A landscape with many valleys, sampled at points; each row gives a point and its height.
From any point a ball rolls to the lowest of the 2 points nearest to it. It stops when none of these is lower. Distance is the straight distance between rows; heights are no part of it.
j484: [148 125 151 131  92  92  74 123 105 118 158 131 121 156 134 150 128 127
  92 161 164 160 120 104 110 134 117 145  98 138 150 143 132]  height 341
j844: [151  72 155 156 109 150  95 132 106  88 206 140 116 119  79 133 112  98
  99 145 114 140 127 117 138 127 112 152  97 135 105 133 154]  height 604
j20: [106 137 174  82 118 114 147  95 117 161  87 125 108 125 137 145 134 136
 114 119  85  82 120 152 167 173 105 147 141  95 174  97  94]  height 660
j125: [131 119 121 167 163 103 110 159 133 125 178 130 105 165  90 160 145  99
 133 159 127 161 107 127  86 134 119 139  91 122 161 150 127]  height 587
j87: [ 82 138 109 151  53 146  93 126 163 107 115 161 142 133 172 192 113  91
 155 135 192 190  93 120 116 136 118 126 120 150 124 122 192]  height 423
j292: [109 142  68 165 161 123 149 168 160 118 115 135 168 122 120 131 139 143
 177 120 140 136 110 113 113 131 161 114 131 135 101 145 121]  height 355
j601: [118 118  91 185 195 146 160 172 161 112 174 143 123 143  95 130 146  92
 189 123 129 181 102 109  72  99 143  81 121 133 122 138 162]  height 540
j199: [174 126 113 115 137 138 137  98 115 150 140  90 107 148 134  68 129 142
  80 159 106 107 150 129 110  88 145 125 106 126 113 145 131]  height 579
j156: [ 82 121 125 141  78 142 127  90 140 142  96 132 131 122 131 183 123 139
 143 111 149 106  88 149 176 153 113 172 108  87 113  95 147]  height 347
j228: [141 101 121 104 156 179 138 134 116 110 102 131  94 138 133 132 122  87
 124 174 114 128 128 144 115 140 119 157 135 147 134 120 158]  height 684
j714: [122 136 124 147 115  86 152  94 133 159 151  89 115 102 114  89 146 178
 128  74 101  87 143 117 141 103 126 110 121  98 102 147  94]  height 490
j353: [114  99 113 154 157 170 129 177 139  94 120 170 128 142 120 185 137  52
 163 167 138 164 105 137 107 149 111 141 123 158 132 111 186]  height 369
j160: [180 135 114 150 213 104 118 157 114 132  79 144 171 172 107 121 143 125
 128 181 101 113 138 149 128 154 147 122 135 157 118 122  92]  height 541
j867: [151 141 124 114 195  96 152 148 138 157  77 121 162 128 135 102 168 132
 152 115  95  98 152 145 132 146 127  95 171 158 140 134  70]  height 547
j721: [147 120  80 155 129 156 104 164 137  89 144 154 168 152 130 123 121 111
 155 162 161 181 117 107  98 129 156 100 129 169  94 147 167]  height 421
j95: [117 133 141 152  79  91 153  73 121 159 139  93  92 108 153 115 138 178
 124  79 128  95 131 111 156  98 107 121  96  86 107 104 123]  height 477
j179: [153 124 101 198 161 100 124 135 130 149 181  97 117 170  87  89 148 135
 135 139 107 150 119 124  83  99 127  93  85 125 108 161 123]  height 563
j192: [151 130 145 163  67  97 117  69 107 145 159  99 104 137 133 106 134 180
  76 123 124  94 146 110 164  93 102 132  63  88  86  96 141]  height 463
j512: [107 135  84 191 208 116 176 155 163 133 171 118 124 125  78 125 155 117
 185  99 110 141 101 122  78  91 156 100 114 105 118 147 123]  height 554
j306: [161  99 100 135 188 174 171 147 129 120  86 133 128 135 141 100 134  96
 162 153 106 108 141 153 124 136 128 124 144 158  95 108 141]  height 701
j565: [122  77 154 189 106 148 132 141 132 104 159 140 135 102 117 151 125 101
 150 105 132 129 133 102 166 132  78 120 119 131  83  79 157]  height 429
j544: [155 118 101  79 159 172 163 126 127 130  65 124 120 125 174  85 131 117
 147 140 128 120 163 149 124 118 130 119 174 163 114 112 147]  height 714
j99: [137  91 108  91 101 198 165 105 127 103 143 120 102  90 163  77 115 120
 133  88 143 133 159 117 132  86 127 118 149 140  91 108 179]  height 538
j415: [158 106  85 193 189 153 178 164 143 125 143 138 131 154 128  95 154  88
 195 125 126 165 139 118  89 107 119  54 133 155  81 125 170]  height 519
j499: [151 166 133  49 127 136 146  76 113 167  71  99 110 137 164  96 118 161
  70 163 113  73 157 144 137 102 139 153 146 116 151 115 128]  height 619
j551: [173 122 132 123 179 116 145 111 121 153 108  95 113 159 119  79 137 114
  88 169  74  97 153 163 106 115 142 124 125 140 132 143  99]  height 580
j997: [178  99 159  72 119 156  93 126  94  92 183 132 111 117 106 101 105 105
  57 162 113 137 157 121 113 111 142 154 136 154 155 164 127]  height 447
j171: [106 126 179 170  58  70  88 108 120 131 194 136 114 110 124 177 127 171
 113  83 157 121 109 113 160 144 121 140  85  88 127 132 100]  height 636
j379: [152 103 119 158 127 146 134 126 123 109 125 127 176 102  86 104 124 160
 128 116 102  81 135 127 194 143 142 134 127 116  48 102 119]  height 539
j107: [100 105 130 159 114 166 134 113 131 135 102 136 143 133  90 182 126 117
 133 142 100  79  94 165 190 169 111 184 100  73  96  87 146]  height 373
j654: [146 117 144 176 164 133 165 107 152 176 172  59  71 159  82  55 136 113
  86 140  11  86 163 193  77  79 137 112  79 119 117 162 117]  height 482
j376: [137 139 140 122 192  99 165 121 142 171  97  98 123 143 109 109 163 127
 120 132  52  75 142 164 131 139 130 125 143 116 152 137  69]  height 565
j577: [106 127 135 138 118 104 143 140 146 116 110 140 139  94 160 124 134 140
 167  62 142 127 133 105 156 135 102  92 153 146 117 103 108]  height 510
j513: [119  96 185 126 148 113 145 141 136 109 182 142 110  88  86 140 146 111
 124  88  51  90 144 132 156 154 105 128 138 118 152 124  91]  height 543
j825: [ 79 143  72 118 142 143 180 123 153 149  98 112 109 112 170 111 128 122
 200  78 157 153 116 116  92  95 143  98 169 124 138 139 144]  height 524
j701: [171 110 123 167 168 143 138 121 123 146 184  81  84 167  72  61 120 118
  89 162  57 113 134 167  88  92 153 121  73 118 103 170 129]  height 460
j380: [115 126 120  77 198 165 212 124 161 173  88  90  85 121 135  94 136  81
 127 133  60  84 130 172  87 114 142 140 165 126 172 163 120]  height 418
j142: [152 168 105  80 132 113  94 129 111 158 120 104 131 154 148 102 112 146
 106 174 172 154 129 106  76 110 160 137 144 134 165 184 121]  height 327
j35: [ 75 133 105 151  86 124 128 109 148 132 115 133 106 138 168 175 120 110
 167 112 180 164  84 113 101 127 116 132 110 110 142 121 171]  height 440
j704: [139 132 121 155 100  96 103 160 135 102 146 144 167 115 156 101 127 151
 148  94 168 166 147  82 135 127 123  68 135 175  92 131 122]  height 486
j23: [163 103 123 107 109 164 145  96 115 119 168 107 104 108 137  63 126 146
  92 122 118 112 160 109 137  81 127 116 111 132  92 120 153]  height 561
j752: [ 46 137 137 144  84 118 124 125 162 119 137 149 136  78 149 185 115 137
 166  43 179 139  79 127 142 134 134 132 128 108 134 124 120]  height 243
j82: [117 176 142  53 102 121 108 117 109 121  63 146 189  83 145 102 105 194
 116  82 142 102 148 147 198 158 140 108 167 141 122  97  74]  height 679
j586: [103 147 182  83 107  82 142 101 124 166 132 115  94 105 151 142 132 148
 120  94 115  99 125 132 130 151 116 135 146  99 196 136  80]  height 651
j843: [139 165 124 113 101  82  74 160 128 108 116 146 164 127 187 105 122 151
 135 131 195 189 153  88 106 121 130  77 153 187 132 143 123]  height 501
j375: [123 169 185  46  66 114 119  64  96 161 102 118  97 134 163 145 111 181
  58 144 126  78 145 148 160 136 132 172 119  76 177 101 112]  height 682
j603: [155 149 187  44 113 104 121  98  97 158 122 110  78 146 171 121 122 115
  53 173 120 114 158 131 102 109 107 155 144 128 211 138 119]  height 508
j27: [ 79 162  85 110  86 127 147 111 152 139  98 116 117 115 204 112 118 142
 190  79 198 180 123  96  84  93 129  82 163 137 140 135 159]  height 536
j451: [164 175 124  34 105 142 122  89 106 158 109 102 124 124 171  80 113 187
  47 144 149  88 169 119 128  71 156 143 142 133 147 135 132]  height 605
j5: [149 110 143 184 132  95 100 121 110 133 174 107 113 156  69 133 124 146
  94 157  89 108 135 141 141 143 128 154  79  94 107 136 107]  height 406
j538: [ 95 147 156  61 103 153 104 127 119 108  82 172 193  81 121 141  94 159
 123  87 127 109 127 170 200 192 130 134 164 135 133  83  98]  height 668
j952: [150 131 178 115 133  86 120 126 103 129  86 153 181 118 132 116 138 151
 129 106 106 110 152 128 194 173  99  89 158 155 128  74  80]  height 340
j46: [163 128  84 136 153 156 112 138 115 117 146 116 131 169 113 103 117 122
 126 184 144 160 110 122  82 115 160 123 105 140 105 169 151]  height 390
j661: [131 112  83  52 121 219 178  96 131 128 111 101  88 100 164  75 104 124
 125 124 132 113 144 137 111  76 147 140 150 124 109 133 184]  height 512
j880: [157  97 184  68 116 140  86 144  97  73 159 155 132 101 117 143 105 101
  76 135 121 148 147 127 144 150 117 160 150 167 169 130 113]  height 407
j715: [144 111 191 177  66  83  80  98  95 127 188 127 104 126 112 161 129 152
  91 125 132 112 136 110 166 135  91 145  72  95 119 103 121]  height 629
j666: [123 120 157 165 145 118 109 148 118 126  84 166 171 154 115 189 145 105
 144 166 115 120 111 141 183 189  84 140 123 128 125  60 127]  height 288
j827: [104 156  57 177 123 122 142 151 162 126  96 134 161 145 160 128 139 142
 197 121 165 174 111  94  98 116 151  77 136 140  89 135 155]  height 378
j801: [122 120 113 167 110 115 126 150 140 104 162 131 164  83 106  97 130 157
 149  71 139 133 145  88 151 112 133  88 133 141  69 138 112]  height 468
j102: [108 107 119 158 103 142 149 144 140  96 125 144 132 103 178 120 128 110
 182  79 165 163 147  98 135 121  96  82 157 155  97  88 162]  height 493
j247: [131 131 160 111 156  74 133 141 138 146 160 120 111 122 130 124 155 111
 123 106 106 129 142 118  98 124 108 115 151 143 188 161  76]  height 322
j285: [ 99 121 168 132 105 123 140 111 122 131 128 143 166  89  90 149 129 161
 138  82  83  67 115 143 208 184 113 133 130  81 112  82  90]  height 339
j711: [145 181 113  77  91 102  76 118 105 138 109 117 158 131 152 115 101 188
  89 153 191 143 132 106 114 114 170 151 133 130 135 169 112]  height 295
j302: [105 131 109 142  82 126  87 119 137 128 183 131 126 153 104 175 108 138
 122 140 183 173  86 115  95 128 159 168  91  91 138 177 144]  height 399
j314: [137 108 105  99 176 189 200 112 139 160 115  83  66 139 137  73 126  84
 120 145  81 109 132 165  76  92 140 127 135 128 139 154 153]  height 452
j954: [155 110 120 141 159 146 110 187 128  78 121 165 185 113 106 132 125 116
 148 130 130 137 144 130 157 159 144 123 155 169  92 120 111]  height 525
j608: [147 119  97 150 128 132 154 109 126 141  86 108 125 135 163  95 141 142
 145 132 133 119 139 119 145 112 112 115 123 131  88  95 150]  height 459
j599: [167 105  99 144 161 165 133 139 122 104 145 126 158 114  78  92 114 143
 116 140 100  99 127 138 144 129 173 145 122 129  64 155 119]  height 515
j911: [154 125 101  72 145 208 196  84 129 156  98  85  64 134 170  57 119 109
  95 160 100  97 152 157 100  75 140 136 136 129 123 129 182]  height 483
j900: [132 125 129 179 187  91 132 174 145 121 182 138 125 129  64 155 152 122
 148 128  93 123 114 138 116 135 131 140 107 114 143 142  99]  height 578
j562: [115 150 120 119 159 109 122 131 120 155  55 133 130 173 130 172 131 130
 134 181 122 112 102 161 133 167 128 170 128 110 165 116 113]  height 506
j612: [139  79 156 115 102 164 126 105 112  99 166 130 109  96  97 127 112 120
  88 128  89  97 138 129 166 131 117 168 117 108 106 111 140]  height 584
j507: [114 133 158 121  92 116 128  89 113 149 127 124 134 126  80 150 121 172
  96 120  79  70 126 157 187 172 140 167 106  56 118 111  92]  height 365
j930: [178 149 103 103 154 139 109 115 101 162 137  93 109 193 137  82 115 126
  98 200 147 161 117 128  62  95 152 119 112 142 144 180 148]  height 358
j36: [175 130 157  40 123 154 115 104  92 120 129 126  96 128 151  97 109 119
  49 172 122 117 165 127 112  97 137 156 148 152 170 132 141]  height 484
j3: [105 132 162 130  97 121 106 104 114 141  76 162 159 147 127 199 130 126
 128 147 132 107  97 155 186 187 100 160 115 108 137  70 125]  height 319
j81: [139 116 169  87  71 133  63 122 106  94 156 155 129 121 145 157 103 119
  84 146 173 157 130 122 128 133 116 162 117 153 155 134 141]  height 370
j15: [159 116 130 147  88 135 105 104 111 108 167 119 152  94  86  96 115 180
  86 114 110  87 150 114 179 112 152 147  99 102  51 128 117]  height 557
j920: [197 142 165 105 151  73  92 112  78 142  99 123 141 173 141 106 137 136
  59 181 123 129 173 122 129 117 120 120 136 164 154 118  87]  height 272
j992: [140 140 144 184 134  63  82 165 134 112 119 162 182 155 122 173 144 137
 138 153 145 143 125 104 147 167 124 115 119 152 126 111  94]  height 290
j517: [101 113 110 139 100 161  99 147 146  99 106 169 146 137 139 192 119  80
 152 155 164 163 102 136 134 153 117 156 133 152 126 115 178]  height 401
j406: [137 118 131 155 149 102 178  85 152 165 137  78 115 109 117  65 158 151
 108  93  54  64 168 142 137  95 126 101 119 104  95 140  97]  height 504
j691: [112 145  80 121 134 146  97 177 154  88 133 153 174 125 118 144 106 128
 148 143 169 175 101 120  91 135 186 134 144 156 125 180 139]  height 449
j388: [150 133 110 161  86 125 138  83 115 134 180  99 111 133 140  56 143 169
 121  86 152 158 147  71 118  47 111  54  92 121  71 128 164]  height 430
j224: [160 150 138 150 148  52  99 132 110 162 165 102 118 166 114 115 149 148
 102 150 124 139 140 114  94 121 125 117 106 124 162 175  80]  height 263
j925: [155 147 101 101  84 142 120 102 116 121 152 110 140  91 116  70 118 200
  81 108 138  94 152 111 154  83 170 134 111 104  72 152 122]  height 572
j668: [131 134 156 154  98  80  80 137 123 112 120 157 141 153 165 173 137 118
 131 152 169 164 121  98 132 155  94 118 116 160 152 109 130]  height 316
j8: [128 141 126 160 115  90 108 112 119 148 146 109 133 154  81 154 129 179
 110 137 112  93 119 151 152 161 153 169  83  58 116 146  92]  height 387
j822: [ 97 148 103  93 118 141 109 119 129 140  69 136 126 149 152 181 113 113
 136 170 159 131  96 150 117 154 129 186 140 118 162 129 144]  height 491
j344: [ 72 111 106 179 106 165 155 105 142 129 129 133  78 155 143 175 126  60
 173 127 159 181  84 113  96 107  93 129  95 105 138  96 209]  height 458
j457: [138 100 137 180 153 149 105 167 127 101 108 171 156 152  98 195 139  75
 133 185 124 134 108 143 149 170 103 155 108 145 118  95 157]  height 328
j398: [163  82 155 180 182 136 126 182 120  97 164 152 138 123  70 141 140  83
 128 151  81 121 134 134 149 153 104 127 119 147 115 108 123]  height 485
j694: [ 69  91 156 165 131 133 174 138 141 116 167 150  65  99 132 176 141  55
 182  70 134 164 112 100 108 113  82 114 126 126 172  97 159]  height 254
j340: [127 167 147  53 109 115 132 100 112 185 101  86  78 144 172 126 108 136
  85 166 144 113 131 131  90 110 135 174 145  99 205 158 133]  height 492
j164: [123 172  92  80 110 136  86 129 118 124  92 120 173 119 124 122  91 185
 103 145 164 129 122 136 136 136 201 169 151 115 123 175  99]  height 325
j313: [132  89 128 195 180 162 155 173 150 103 146 145 158 108  71 156 139 100
 164 124  88  97 113 139 165 152 112 131 123 122  79  92 129]  height 509
j60: [104 148  95 152 130 127 116 158 158 120 139 149 130 178 144 162 137  94
 172 161 174 209  86  96  55 120 132  98 125 150 163 148 170]  height 362
j797: [131 113 102 172 114 137 161 114 128 128 105 120 108 147 189 102 144 113
 174 116 156 153 144 102 120 107  80  73 129 146  91  79 180]  height 475
j918: [166 155 109  51 148 149 146 124 123 139  49 123 160  96 174  64 124 157
 123 117 138 105 190 151 140 103 147 102 196 176 114 125 116]  height 702
j33: [107 126 145  83  99 143 119 117 127 111  98 144 141  93 150 141 109 139
 130 103 142 117 121 140 164 157 117 149 148 135 133 101 124]  height 655
j90: [151 111 140 130 199 126 131 195 140  87 162 163 171  93  80 125 146 114
 146 103  94 124 138 128 136 141 139 112 153 163 131 142  83]  height 550
j620: [147 131 127 183 137  83 117 143 128 126  97 135 170 146 141 124 151 144
 147 135 130 122 143 110 164 151 103  94 128 149  94  97 106]  height 264
j506: [118  87 136 153 153 143 153 147 126 116 160 131  77 137 128 142 146  65
 156 121 117 156 120 114 102 121  78 118 118 143 155 112 163]  height 297
j984: [125 143  86 182 128  91 132 132 140 137 131 117 143 163 148  98 151 135
 174 123 156 181 119  74  89  98 124  47 123 141 105 142 140]  height 394
j435: [ 96 105 168 179  65 121 107 137 147  99 157 158 158  78 146 171 119 126
 150  62 163 139 112 102 180 142  89 108 118 140  94  89 136]  height 405
j981: [121 103 105 130 133 179 157 119 128 112 184 127  99 129 128  77 125  90
 172  79 147 204 134  88  78  76 121  58 152 142 120 150 169]  height 529
j234: [119 114 103 142 155 162 134 143 126 127 146 118  78 170 105 145 124  75
 134 173 126 158  87 139  78 124 121 155  92 115 154 147 173]  height 573
j683: [139 136 105 179 203  84 147 157 153 153 176 106 124 145  80 114 167 125
 153 117  92 129 126 126  83 105 136 103 110 127 134 165  91]  height 566
j889: [114 118 149 140 200  98 174 148 151 151 157 112  83 125 106 136 169  80
 150 100  75 117 132 140  90 116  94 117 134 126 180 140 102]  height 354
j206: [103 120  86 210 146 129 141 157 158 118 132 134 157 138  99 165 141 124
 175 131 134 128  92 123 131 130 141 132 102 109  86 110 148]  height 329
j686: [ 88 102  81 166 145 201 170 124 138 106 152 134  90 150 111 139 123  63
 192 122 150 194  91 110  78  93 133 103 119 112 124 122 207]  height 481
j359: [ 79 117  93 185 110 166 134 144 175 112 120 153 181 111 104 197 129 126
 166 106 145 121  79 140 167 147 145 156 117 106  79 110 154]  height 300
j366: [160 154 127 117 180  94 123 122 109 165  57 117 140 188 127 127 137 138
 104 190 109 107 133 155 132 151 137 143 136 125 152 120  90]  height 521
j864: [113 165 157  98  74  94 136  66 117 185 102  86  74 149 160 146 124 180
  89 137 126  81 126 147 147 135 123 169  97  55 166 114 116]  height 689
j689: [131 102 132 130 145 171 148 114 117 126  68 138 147 137 107 143 125 116
 130 155  84  78 118 163 189 168 110 159 125 112  96  65 138]  height 404
j912: [ 86 163 122  86  63 123 102 121 143 125 105 133 116 107 221 141  95 139
 157 102 217 183 116 110  93 115 119 104 154 163 157 128 169]  height 548
j815: [116 149 193 122 119  70  94 148 112 122 115 170 189 105 121 162 135 158
 140  86 133 117 120 132 185 195 104 101 139 142 152  88  63]  height 366
j740: [124 112  95 140 105 171 103 167 145  73 109 163 183  99 136 137 105 123
 151 121 161 150 137 133 159 149 148 128 154 165  66 120 156]  height 499
j621: [161 158 112 140 121  88  95 133 116 127  67 141 192 142 139 107 130 182
 113 146 145 120 149 110 166 136 147 112 135 153  86 115  95]  height 294
j519: [ 59 105 134 142 109 141 162 126 152 109 140 146 104  82 146 164 121  98
 180  48 150 144 105 117 137 122 116 129 137 119 141 112 147]  height 210
j225: [147 104 106 157 142 136 146 120 130 129 176 107 109 136 113  77 139 117
 151 105 126 158 131 102  96  90 119  76 125 136 101 151 143]  height 549
j472: [136 108 154 158 176 122 179 108 159 159 157  85 106 120  81  69 153 118
  94 116   7  60 170 181 106  98 140 108 117 113 110 159  98]  height 500
j709: [130 146 122  61 164 140 148 136 132 155 127  96 110 120 117 107 111 120
 107 152 105 111 126 148  84 122 174 166 165 114 178 195 104]  height 393
j131: [148 169 168  98 129  42 119 100 105 175  90 111 148 141 133 119 147 174
  88 123 107  94 161 134 152 144 130 112 139 114 162 133  50]  height 318
j32: [158 151 167 118 140  40 113 115 118 178 140  98 131 131 142 100 160 150
  87 116 113 115 170 114 110 113 118  99 138 143 167 166  57]  height 291
j54: [163  89 149 185 157 126 108 139 115 120 220 104  83 151  49 113 118 107
  88 159  53 110 142 157 113 120 129 143  79 110 114 154 128]  height 431
j338: [ 98  94 101 130 162 202 165 187 154  84 118 174 125 103 133 169 127  60
 194 121 145 165 119 143 113 141 122 138 164 159 128 110 192]  height 410
j9: [127  89 161 112 156 136 132 168 135  86 189 146 123  83  87 130 137  93
 128  92  95 129 138 123 129 138 115 133 149 149 152 146 102]  height 562
j929: [119 177 132 106 127  73  84 167 139 116  80 151 174 113 177 138 121 150
 151 112 177 157 140 117 129 151 128  99 168 180 157 133  94]  height 516
j129: [107 112 151 105 179 123 203 119 160 175 120  94  69 125 143 106 164  71
 127 108  63 101 147 152  85 108  93 115 157 133 192 142 112]  height 383
j96: [127 175 106  54 105 128 127 123 128 131  64 120 158  79 175  68 114 193
 123  84 162 106 166 131 162 114 144 108 172 151 108 128 101]  height 690
j465: [151 124 113 131 156 139 153 101 118 146  63 110 138 144 125 100 132 147
 119 157  89  78 136 153 164 135 135 138 123 116  84  92 124]  height 434
j938: [108 114 184  86  70 139 116  89 105 128 160 125  72 119 110 170 113 124
  72 135 112 105 124 147 149 145 115 190  99  77 165 131 132]  height 546
j936: [135 131 162 152 140  96 125 123 105 143  96 143 180 125  92 133 139 162
 127 120  83  77 136 137 205 181 106 113 129 107 104  68  79]  height 311
j409: [160 114 130 157  92 110 127 120 116 117 175 111 140  94 124  61 141 169
 116  71 140 128 170  75 153  74 109  69 115 143  63 121 123]  height 450
j207: [165  95 104 158 148 174 171 140 121 125 121 139  98 158 173  81 147  76
 171 143 142 176 156 119  90 107  96  60 141 171  87  99 194]  height 496
j705: [ 99 169 122  67 100 113 112 115 120 166  93 113 104 136 175 161 100 141
 131 147 180 136  95 130  95 136 142 176 144 107 191 157 131]  height 473
j276: [148 164 130  66  91 129 139  87 119 158 148  93 117  97 142  60 127 193
  53 100 122  77 171 108 131  62 162 127 131 112 119 156 108]  height 588
j645: [125 142  93  80 178 168 126 167 134 129 130 125 127 125 104 140 104 108
 127 167 136 141  97 140  71 126 182 175 159 130 173 197 128]  height 428
j19: [127 154 116 136  50 110  75  93 117 139 118 123 147 148 148 158 111 177
  96 150 189 132 109 121 146 132 149 160  86 100  98 129 137]  height 432
j496: [132 130 108  91 200 156 126 189 130 103 113 154 139 126 102 152 126  98
 145 173 122 135 108 155 100 160 159 163 152 158 169 161 120]  height 462
j466: [103 136  80 120 110 177  84 170 158  74 103 175 196 112 124 173  94 118
 147 142 172 161 106 159 133 154 176 157 157 158 104 146 153]  height 474
j946: [ 97 143 171 169  94  86  89 168 152 104 123 176 190 102 151 178 135 138
 163  84 157 133 111 120 180 180  99  95 136 149 116  87 105]  height 386
j483: [157  62 164 174 156 162 141 156 113 101 149 139 110 118 111 126 136  68
 136 141  90 124 145 122 150 139  70 119 124 155 105  82 153]  height 461
j957: [137 161 121  87 147  88 121 147 135 129  71 132 169 114 153 107 134 154
 145 106 137 123 150 131 141 141 142 103 175 159 140 137  77]  height 530
j85: [ 83 120  77 130 170 178 187 150 152 120 125 137  93 120 144 137 126  72
 206 103 147 173 110 116  71 102 137 109 158 128 149 129 173]  height 505
j485: [ 79 145 134  97  93 125 111 124 131 138 127 132  94 122 165 183 112 103
 149 120 190 171  89 117  83 136 122 156 136 122 198 155 148]  height 456
j414: [105 112 105 164 110 157 145 146 147  92 163 148 133 128 150 117 124  98
 189  83 167 204 133  87  98  98 117  52 149 147 106 118 173]  height 511
j671: [183 140 129 139 158  72  84 142 102 140 133 122 146 172 129 101 148 129
 100 176 136 152 152 108  98 126 131 101 127 170 146 156  88]  height 231
j793: [126 142 124 127 115 121 145  82 120 164  98  86  89 157 142 122 131 153
 103 145 108  87 117 150 138 127 126 167  98  78 135 111 128]  height 695
j591: [138 139  96 190  71 121 124 102 132 128 145 117 135 162 159  92 139 157
 150 114 176 184 124  67 113  87 111  51 101 125  72 114 178]  height 411
j670: [ 99 132 173 125  91  81 114 115 125 134 142 139 115 105 143 170 132 145
 130  89 138 119 107 123 149 158 108 136 122 112 166 124  97]  height 643
j662: [ 97 105 125  90 108 173 132 119 132 107 125 138  98 103 132 152 113  99
 132 119 136 130 109 140 129 139 120 172 135 124 144 135 156]  height 669
j150: [149 170 137  91 137  84  92 116  91 142  61 142 187 154 115 129 116 190
  86 151 130 116 145 137 164 158 163 130 148 133 121 120  69]  height 326
j614: [145 188 134  82 123  66  98 117 105 160  88 115 169 120 123 100 123 203
  87 119 141 103 152 120 142 123 172 129 152 121 132 166  48]  height 345
j254: [131 129 189  57  80 141 120  86  96 134 144 121  59 135 151 141 114 112
  48 170 116 107 146 140 129 127 108 182 112 104 194 120 141]  height 528
j879: [129 165 127  48 131 131 113 126 112 152 101 106 140 117 130 116  96 160
  88 148 128 109 132 144 119 134 177 174 170 111 167 171  88]  height 359
j372: [157 156 113 146  76 103  99  81 105 149 106 105 131 152 153 110 133 197
  86 148 161 105 138 107 162 105 128 141  81  96  84  97 134]  height 448
j851: [175 105 103 140 180 168 138 136 126 115 181 111 119 128  62  76 111 124
 104 157  73  96 125 155 102 115 188 142 103 119  83 190 121]  height 487
j299: [ 99 124  89 173 200 159 166 163 152 129 157 126  88 158  82 149 144  78
 173 149 123 166  76 142  61 105 144 134  95 111 148 140 160]  height 556
j794: [110  95 194  90  93 157 151  88 114 109 172 120  65 105 105 132 118 113
  70 135  59  78 146 149 155 139 115 169 111  81 149 117 132]  height 564
j664: [116 114 149 131 158 105 166 147 147 129 133 134 136  92 110 120 153 132
 163  67  85  94 134 126 163 145 103 105 153 127 127 110  88]  height 526
j848: [113 117 128 150 151 119 128 170 133 108 177 151 100 148 127 157 146  71
 168 131 149 208 110  94  64 117 100  89 127 161 171 135 157]  height 335
j821: [ 93 147  96 171 104 126 100 131 141 126 166 132 111 191 120 173 127 109
 151 159 176 200  75 106  64 119 138 121  88 108 152 167 169]  height 380
j280: [ 75 139 104 143 102 126 125 135 163 113 115 144 168  96 126 160 120 159
 166  75 156 123  93 129 162 147 152 140 134 113  99 131 117]  height 269
j39: [ 76 120 123  80 148 185 145 176 155  85  93 175 139  86 132 187 122  81
 182 111 139 142 114 168 138 166 115 159 176 157 161 110 153]  height 451
j452: [116 148 180  32  88 144 134  73  97 143  73 141 118 119 148 137 104 150
  80 142  94  76 138 158 178 158 117 164 145  96 177  76 118]  height 672
j769: [132  91 167 180  79 119  75 126 110 110 197 138 109 139  90 178 121  99
  94 149 136 143 112 114 140 142  92 162  73 111 119 120 154]  height 618
j239: [ 95 137 114 143  48 127  70 113 138 122 151 143 155 127 119 189 108 147
 110 126 190 141  88 140 146 142 161 184  90  94 104 156 137]  height 417
j114: [100 129 134  61 155 170 113 167 128  92  99 162 138 105 119 180 115  86
 143 146 134 143 109 159 123 167 130 180 170 152 190 139 132]  height 480

Call two points neighbours if one is among the 2 nearest of the other. Go from one point of each pair to the other, from neighbour to neighbour, staying as low as possible. Name the highest point that can't be avoided.
j353, j936: j867
j671, j666: j603
j701, j519: j406
j620, j671: j614
j711, j666: j114

For each start below, name the point where the ball stops.
j23: j671
j551: j519
j406: j519
j415: j666
j90: j711
